Points, in no order, along strands that fork and pass close to each other.
In the rows, 100 means zero.
Points whose rows are less than 67.7 apart are linked; no others are. Some points are linked to none.
k_293: 88  103  102  115  93  72  68  120  59  103  94  127  88  47  63  65  101  100  95  146  61  149  50  101
k_110: 75  98  73  81  131  88  85  72  90  68  84  113  112  111  127  101  115  122  127  100  128  113  65  146
k_725: 106  77  121  111  97  110  64  107  112  88  86  98  111  106  123  107  102  68  149  105  119  67  100  98
k_173: 108  75  74  135  139  82  130  103  107  74  81  118  93  54  120  117  84  76  89  84  110  128  103  117
k_20: 82  74  94  108  129  89  69  101  121  87  75  113  99  74  88  104  102  84  156  131  140  94  62  121
k_737: 101  117  90  74  89  111  104  112  86  80  123  113  99  134  116  107  84  132  88  85  116  95  113  99
k_316: 80  81  114  107  132  88  109  74  85  107  60  120  110  68  106  96  116  106  112  106  114  121  67  150
k_17: 121  94  121  107  75  140  94  107  58  67  108  134  106  87  148  92  90  128  99  63  89  131  122  107
k_416: 111  104  86  105  74  110  105  113  91  75  124  97  99  95  106  100  90  98  87  98  86  117  108  72
k_524: 132  110  104  96  96  107  106  152  75  73  129  133  68  94  102  123  65  121  72  84  89  115  151  77
k_103: 99  111  70  89  86  87  86  139  97  72  133  77  89  125  75  118  87  102  94  131  101  85  78  68
k_454: 111  121  51  90  89  87  123  123  110  82  146  76  103  121  83  113  80  111  54  102  85  102  111  65
k_24: 131  93  128  112  107  117  109  128  76  76  108  141  74  70  112  118  67  117  80  85  85  123  148  88
k_738: 114  104  107  87  80  136  103  93  65  72  104  113  113  118  153  91  97  131  111  50  98  116  123  120
k_266: 96  103  119  72  105  118  133  77  96  120  84  107  110  134  126  108  99  123  103  51  113  88  138  128
k_445: 103  98  108  81  100  108  94  110  101  89  107  106  99  133  129  113  101  121  114  86  118  85  117  108
k_240: 79  90  95  99  137  85  91  74  99  95  72  103  114  91  114  98  120  97  132  111  129  108  61  144
k_926: 93  111  103  74  90  85  69  149  99  96  137  91  72  126  74  121  88  109  103  140  119  77  89  88
k_428: 79  106  70  82  87  92  95  81  127  98  111  44  124  124  68  94  120  85  113  128  107  81  59  83
k_33: 100  116  139  88  66  118  80  127  96  131  104  98  97  133  86  93  104  101  96  105  77  70  108  80
k_798: 102  109  64  99  100  94  133  60  125  89  124  56  126  109  105  71  97  108  72  75  97  111  105  91
k_264: 138  85  87  127  131  89  109  137  115  84  104  107  79  95  98  138  69  93  89  101  104  86  137  74
k_467: 88  111  110  121  77  94  84  99  68  109  93  114  98  42  68  66  110  90  72  136  62  148  52  88
k_710: 87  103  122  81  102  102  83  110  101  119  84  103  89  123  87  106  111  118  131  129  127  86  100  122
k_436: 78  93  54  118  133  60  102  94  98  91  87  101  108  56  87  100  98  78  89  133  106  144  55  101
k_732: 107  92  54  134  121  74  120  90  94  81  107  93  109  59  120  93  86  67  69  88  89  149  80  98
k_88: 85  120  102  70  86  102  83  108  87  102  104  86  94  128  81  94  107  123  119  131  112  97  83  102
k_14: 88  117  156  75  70  113  72  131  82  145  96  101  77  134  73  94  111  109  113  115  80  55  118  107
k_759: 111  114  57  83  98  103  127  77  121  99  142  58  134  129  117  78  81  126  62  66  103  89  118  79
k_313: 132  102  120  126  84  120  112  134  80  89  119  115  76  64  85  105  75  101  61  97  63  121  144  50
k_184: 77  128  103  66  64  118  98  89  84  119  103  71  102  135  77  83  122  126  113  125  86  96  85  96
k_180: 68  104  75  83  116  103  134  35  91  111  79  90  115  135  97  75  119  147  98  66  93  123  107  145
k_787: 112  108  78  133  89  100  104  119  70  85  113  112  96  49  82  82  87  97  54  118  62  151  91  74
k_509: 85  115  77  89  132  92  126  45  87  102  81  104  116  111  99  82  109  132  80  76  101  137  88  127
k_699: 121  115  72  97  108  86  99  150  100  82  122  102  71  113  92  136  67  111  66  110  96  100  129  75
k_42: 100  66  113  114  101  100  78  84  121  99  86  101  121  82  132  100  114  55  144  91  115  85  88  105
k_516: 92  118  80  74  113  77  101  124  125  111  119  90  90  131  70  121  98  109  72  124  118  77  95  79
k_753: 118  118  140  104  112  102  114  118  114  142  94  149  75  113  87  124  87  102  61  67  88  38  144  75
k_615: 108  81  78  103  156  71  123  106  130  83  87  102  84  90  106  140  90  100  108  111  141  101  113  110
k_701: 71  92  93  95  122  87  75  98  121  115  68  94  98  82  64  103  119  83  137  149  130  84  59  109
k_724: 107  80  128  110  65  117  61  112  97  97  96  108  109  94  114  89  104  70  134  114  88  72  93  81
k_758: 100  114  67  71  85  105  98  102  79  52  132  106  101  129  114  96  90  145  95  97  112  119  102  98
k_856: 101  137  64  79  95  94  108  132  115  102  142  84  96  137  70  114  96  122  52  110  93  76  105  69
k_227: 69  104  110  86  103  86  82  89  101  139  63  86  84  93  47  91  135  98  137  153  112  89  61  122
k_203: 94  110  53  91  80  100  92  101  85  51  146  84  110  117  108  97  90  122  93  102  96  110  79  88
k_515: 75  95  126  89  68  124  94  82  65  129  67  95  98  113  89  79  136  114  134  107  77  100  92  135
k_85: 86  76  134  118  69  122  58  104  94  99  77  109  113  78  119  79  118  77  144  103  93  89  81  111
k_375: 123  113  96  111  109  93  128  142  109  103  117  108  82  105  84  129  84  97  50  95  88  96  139  67
k_535: 108  92  121  95  98  119  121  67  103  108  89  97  127  116  142  96  110  104  103  48  105  102  125  128
k_513: 77  113  122  81  80  110  85  88  88  136  74  79  96  104  56  77  127  92  133  142  92  89  67  107
k_757: 79  107  93  81  68  106  84  85  100  112  95  56  119  131  83  82  121  91  116  124  93  81  69  89
k_440: 85  82  82  104  126  79  89  88  114  92  84  112  107  78  105  103  108  78  117  120  131  107  68  121
k_481: 93  116  106  69  123  101  129  102  108  123  88  109  105  154  117  118  99  125  101  61  125  66  128  136
k_174: 93  108  106  69  123  100  104  103  122  116  95  91  104  152  112  130  105  108  112  88  134  50  105  116
k_695: 94  108  121  79  84  125  84  107  69  90  103  112  102  120  113  93  99  123  129  93  103  93  102  122
k_408: 110  97  158  103  95  94  66  128  122  121  89  125  84  107  90  102  80  99  127  105  100  49  123  87
k_620: 81  73  116  123  113  95  87  98  99  104  64  120  114  50  116  87  107  89  131  100  109  112  67  143
k_583: 97  105  101  81  115  88  112  111  127  109  100  98  99  133  93  128  98  104  96  104  123  68  105  94
k_13: 104  105  88  137  73  101  90  117  82  96  107  98  102  46  80  73  105  70  80  128  64  135  75  79
k_207: 118  89  130  115  108  86  116  101  134  129  95  102  93  92  92  116  87  64  84  108  89  57  125  56
k_385: 104  105  140  86  88  99  64  124  106  130  88  117  86  132  91  105  97  98  132  111  98  28  105  89
k_871: 118  87  65  141  120  90  112  119  89  70  97  104  89  63  107  114  79  76  89  93  97  142  101  96
k_922: 89  96  146  85  105  106  67  119  110  136  78  106  78  126  76  113  102  115  140  123  114  56  105  116
k_954: 108  69  74  127  152  76  110  96  122  84  79  110  95  69  117  128  92  78  113  97  129  116  104  122
k_378: 83  112  77  94  110  80  137  49  136  130  92  55  117  99  74  82  130  81  79  105  103  108  77  86
k_680: 129  57  93  143  113  96  94  118  118  78  101  111  93  71  135  117  80  62  113  81  100  100  122  91
k_294: 96  110  74  95  107  105  122  64  91  78  103  100  119  109  108  75  108  118  90  79  99  134  87  118
k_323: 102  78  101  111  90  105  89  81  117  86  114  81  124  95  135  98  105  62  113  79  109  91  92  92
k_386: 98  104  32  112  83  93  89  93  88  55  140  76  118  99  114  84  99  94  89  95  83  129  78  87
k_58: 93  105  74  89  117  101  106  87  96  76  101  107  112  110  118  103  113  115  111  96  120  119  85  126
k_788: 126  84  109  130  97  85  117  94  130  125  96  85  100  77  81  113  90  45  83  118  81  86  113  47
k_182: 113  89  110  88  109  128  102  92  80  65  95  131  108  115  144  107  96  133  121  68  125  113  117  135
k_611: 83  111  60  92  98  83  111  65  129  115  122  39  118  111  79  72  115  92  89  113  105  101  66  83
k_640: 122  102  146  120  104  92  110  114  130  136  84  128  89  103  102  118  78  85  71  82  79  43  135  64
k_744: 132  91  82  118  126  81  138  124  122  91  107  98  78  98  94  135  63  84  54  89  94  96  135  68
k_161: 106  122  116  97  66  107  82  124  105  127  122  88  102  122  83  93  96  84  84  123  79  72  104  51
k_795: 124  105  150  100  91  108  82  127  110  111  107  136  87  117  105  113  75  106  102  89  96  53  145  89
k_352: 110  79  135  101  120  114  119  77  110  103  57  126  99  88  123  108  124  108  120  78  115  99  108  140
k_992: 100  101  94  102  140  74  126  104  132  104  84  99  85  93  81  131  98  101  87  132  127  99  112  97
k_176: 121  124  128  94  100  117  89  138  105  125  112  142  72  132  101  113  88  118  70  69  93  42  137  82
k_504: 103  104  78  98  115  87  135  74  132  112  115  77  104  101  87  111  106  87  73  92  114  112  106  80
k_18: 101  115  111  89  77  97  65  136  107  100  119  93  79  108  79  106  91  92  102  141  93  73  105  67
k_793: 84  95  76  116  125  71  100  86  104  105  93  93  122  69  87  93  118  72  102  136  115  117  45  107
k_917: 104  85  126  122  119  109  124  48  120  117  79  97  120  71  138  101  105  69  102  52  109  124  98  126
k_838: 114  87  126  105  113  116  129  62  101  96  80  120  112  79  141  107  103  87  90  53  106  118  122  111
k_694: 84  95  114  107  91  89  53  119  62  87  103  128  88  55  86  69  99  106  115  137  85  130  65  117
k_171: 78  95  92  82  81  116  122  51  105  130  100  60  126  138  115  77  118  110  114  62  92  94  105  129
k_960: 73  103  91  79  112  101  135  38  108  127  80  72  114  137  102  91  128  116  112  65  107  106  115  146
k_102: 120  69  93  116  115  88  103  92  131  82  114  86  108  88  134  121  93  56  104  78  114  100  116  94
k_736: 73  110  146  76  46  129  80  111  74  149  90  83  83  123  76  82  126  113  121  119  73  81  105  113
k_366: 83  116  84  85  78  115  125  47  99  124  91  59  120  123  91  65  130  104  107  87  85  99  93  114
k_717: 80  96  121  86  67  133  87  89  67  106  87  101  104  119  114  96  123  116  141  92  87  91  100  138
k_426: 98  103  30  119  108  76  104  92  104  72  119  79  121  75  109  87  94  82  71  96  82  137  75  87
k_322: 95  79  125  108  93  101  61  117  80  84  91  136  83  62  95  89  100  111  139  117  102  111  81  128
k_825: 89  87  107  114  114  94  108  59  119  114  88  88  120  76  124  84  114  62  107  71  119  117  83  118
k_495: 81  111  85  101  100  98  137  45  111  122  84  69  121  103  83  60  135  102  88  101  83  118  80  111
k_962: 113  125  56  105  74  86  94  140  96  78  138  63  88  118  69  115  76  97  64  128  85  96  101  49
k_986: 87  70  128  131  95  102  61  109  88  92  75  118  124  57  133  83  106  79  142  94  108  101  63  123
k_683: 114  107  151  84  73  137  86  128  69  102  111  131  93  111  109  91  88  133  103  86  86  96  135  98
k_603: 112  104  119  90  104  113  84  109  63  76  100  142  89  101  125  111  93  143  120  85  119  125  113  142
k_99: 132  69  108  138  125  90  103  117  128  91  84  108  82  70  101  128  72  73  106  92  91  87  135  82
k_272: 77  114  135  86  50  114  79  89  69  137  79  86  92  114  67  84  135  105  135  126  74  92  76  116
k_56: 116  83  123  115  93  123  101  103  77  76  97  138  91  63  123  103  91  114  92  81  83  124  123  109
k_708: 116  102  105  121  84  114  115  119  66  85  114  125  79  56  91  104  88  107  58  107  64  142  116  71
k_363: 97  100  65  105  108  107  112  41  117  95  127  59  132  113  128  66  104  111  85  66  117  115  97  111
k_155: 103  105  101  106  116  91  116  101  112  113  86  102  85  74  67  108  108  96  90  134  106  114  97  82
k_357: 130  117  98  114  94  103  114  141  97  98  125  101  78  82  73  111  76  96  47  106  71  117  130  46
k_628: 119  119  86  86  103  89  114  152  78  83  142  125  68  108  76  122  68  133  66  104  100  116  133  73
k_885: 94  99  84  98  94  108  107  50  116  104  107  67  126  104  124  70  117  75  105  68  103  114  81  118

Follow the links from the first point to the second, and from the first to the third. Name the last point that the two ways share.
k_88; k_323; k_18: k_240
k_871; k_535; k_58: k_272
k_992; k_516; k_724: k_272
k_922; k_736; k_42: k_240
k_293; k_182; k_513: k_375
k_182; k_793; k_708: k_375
k_203; k_436; k_85: k_440

A fork is a point with three links. Follow the links from the first point to the second and name the forks in between, in order.
k_366; k_323: k_240
k_180; k_293: k_240 k_375
k_603; k_725: k_375
k_583; k_294: k_272 k_440 k_240
k_467; k_58: k_375 k_240
k_787; k_701: k_375 k_240 k_440
k_701; k_17: k_440 k_240 k_375
k_445; k_793: k_272 k_440
k_513; k_184: k_440 k_240
k_922; k_436: k_240 k_440

A fork is a point with three links, a tip a point with one. Leave the first point through the second and follow the links. Name the first fork or tip that comes.
k_155; k_992: k_272
k_611; k_428: k_788
k_922; k_710: k_240
k_161; k_18: k_759
